Each row is a point on a landscape with many peaks, with its height.
From any point a climber takes the steepest step (rise divided by distance) to one of its 3 nearest points. It stops when none of these is higher. Distance is the straight distance between rows; heights are no part of it.
z795: [ -1   9  14   2  35   6   1 -13]  height 702
z766: [  7  26  54  16   3 -23  13 -17]  height 467
z388: [ 12   6  29  -6 -11 -17 -31  -1]  height 479
z195: [-10   1   3  -2   9  10   0   4]  height 539
z791: [ -8 -30 -46 -11 -47   6   2  17]  height 184
z630: [ 27 -16 -48  -9  11  10 -47  13]  height 349
z849: [-18   4 -13   3  36  26  27   0]  height 62
z645: [  4 -24 -47 -17 -30   6 -11  15]  height 312
z386: [ -1  -1  21  -4 -42 -10  -9   3]  height 347
z687: [ -1  30  42  21  44  -7   7 -23]  height 486
z592: [-14 -29 -69  -6 -16  14   5  23]  height 84
z926: [ 16  11  45   5  45 -21 -28 -13]  height 546
z992: [ 24 -21 -54 -12   2   5 -36  16]  height 250
z105: [ 11  11  47   3 -12 -28 -10  -9]  height 455
z837: [ 19  -9   7 -13   0 -15 -38   5]  height 609
z825: [ 11  -7   8 -12 -30 -12 -26   5]  height 267
z163: [ -4 -15 -27  -7  14  21  -7   9]  height 508
z548: [-19  18  14   6   2   4  38 -13]  height 360
z501: [-16 -13 -23   0   5  16   6  10]  height 435
z262: [ -5  17  35  11  23  -5  22 -13]  height 558
z759: [-19 -36 -59  -6 -48   9  27  20]  height 134
z513: [ -7 -26 -56  -8   9  21  -3  17]  height 32
z841: [-12  -8   3  -6 -37   0   1   4]  height 769
z303: [-13  32  21  16  10   5  57 -17]  height 421
z367: [ -4   6  23  -1 -17  -2   0  -5]  height 526
z304: [  5 -19 -53  -7 -19  12 -17  19]  height 653
z890: [ 17  10  51   4  10 -21 -11 -19]  height 544
z698: [  4  35  47  22   5 -15  30 -24]  height 527
z876: [-28  21  23  15 -13   6  50 -13]  height 346
z611: [ 19  -5   0  -6  21  -4 -34   2]  height 678
z131: [ 23  -5  22  -3  16 -12 -39  -5]  height 663
z880: [  5 -10 -12 -11  10  11 -27  13]  height 733
z939: [-12   5  17   5  13   8  14 -11]  height 592
z777: [ 1  9 22  4 14 -2  4 -7]  height 622
z277: [  3  31  51  22  -9 -25  31 -21]  height 415
z300: [  2  11  31   1   5  -4   0 -12]  height 604
z253: [ 17 -20 -17 -14 -48  -7 -31  17]  height 420
z349: [-13  26  27  13  -8  -2  38 -12]  height 363
z640: [  5 -17 -21  -9 -20   0 -18  12]  height 280
z546: [-21 -10 -10  -2 -19  16  23   8]  height 458
z463: [ 11  13  48   4  25 -23 -14 -15]  height 562
z790: [ 24 -18 -30 -15 -35  -4 -31  15]  height 737
z491: [  6  16  41   9  24  -9  -4 -11]  height 578
z830: [-22 -22 -54  -8   5  18  12  18]  height 90
z241: [-16 -12 -33  -7  24  21  10   8]  height 281
z192: [-11 -35 -80  -6  12  19   1  25]  height 168
z484: [-11  36  36  25  -4  -7  60 -19]  height 502
z674: [ 11 -12 -23 -14 -16  -6 -36  13]  height 320
z715: [ 11 -29 -80  -5  10  20 -18  19]  height 601
z154: [  4 -16 -19 -12 -48  -2 -15  16]  height 279
z898: [-25 -23 -46  -7 -26  15  13  19]  height 133
z695: [ 12 -14 -17 -16  -7   1 -41  13]  height 506
z22: [ 40 -19 -56 -16  -3  -4 -49  19]  height 244
z69: [-10  39  39  24 -10  -3  59 -19]  height 481
z786: [  6  -3  10  -5  23   2 -24  -5]  height 673
z796: [ -9  27  23  17  50   6  28 -21]  height 249
z134: [  8  17  43   3  34 -13  -1 -21]  height 564
z71: [-15  -6 -13  -9 -10  13   5   7]  height 485
z756: [-11   9  14   7  26  12  20  -3]  height 474
z216: [ 27 -17 -24 -14  14  -2 -57   8]  height 373
z990: [  9  23  65  17 -15 -37   9 -24]  height 276
z176: [ -6  34  38  26  12  -7  40 -25]  height 584
z823: [-16 -14 -40  -3  30  26  15   7]  height 167
z838: [-32   9   3   3 -12  12  51  -1]  height 335
z235: [ 10  20  59   6 -19 -30  -4  -8]  height 374

For each start below, name the point where the climber stops.
z640 | z880
z630 | z611
z367 | z795
z105 | z795
z825 | z611
z838 | z841
z939 | z795

For each start below, name every point that the climber comes to, in order.
z235 | z105 z890 z491 z300 z777 z795
z22 | z630 z216 z611
z796 | z262 z777 z795
z791 | z645 z304
z463 | z491 z300 z777 z795

Call two points neighbours if one is among the 3 nearest of the other. Go from one point of each pair to the other, from neighbour to neighbour, staying as high as possible. Name the lowest point that can't be avoided.
z795, z841 | z367
z611, z790 | z674
z176, z715 | z992
z795, z304 | z640
z176, z841 | z235
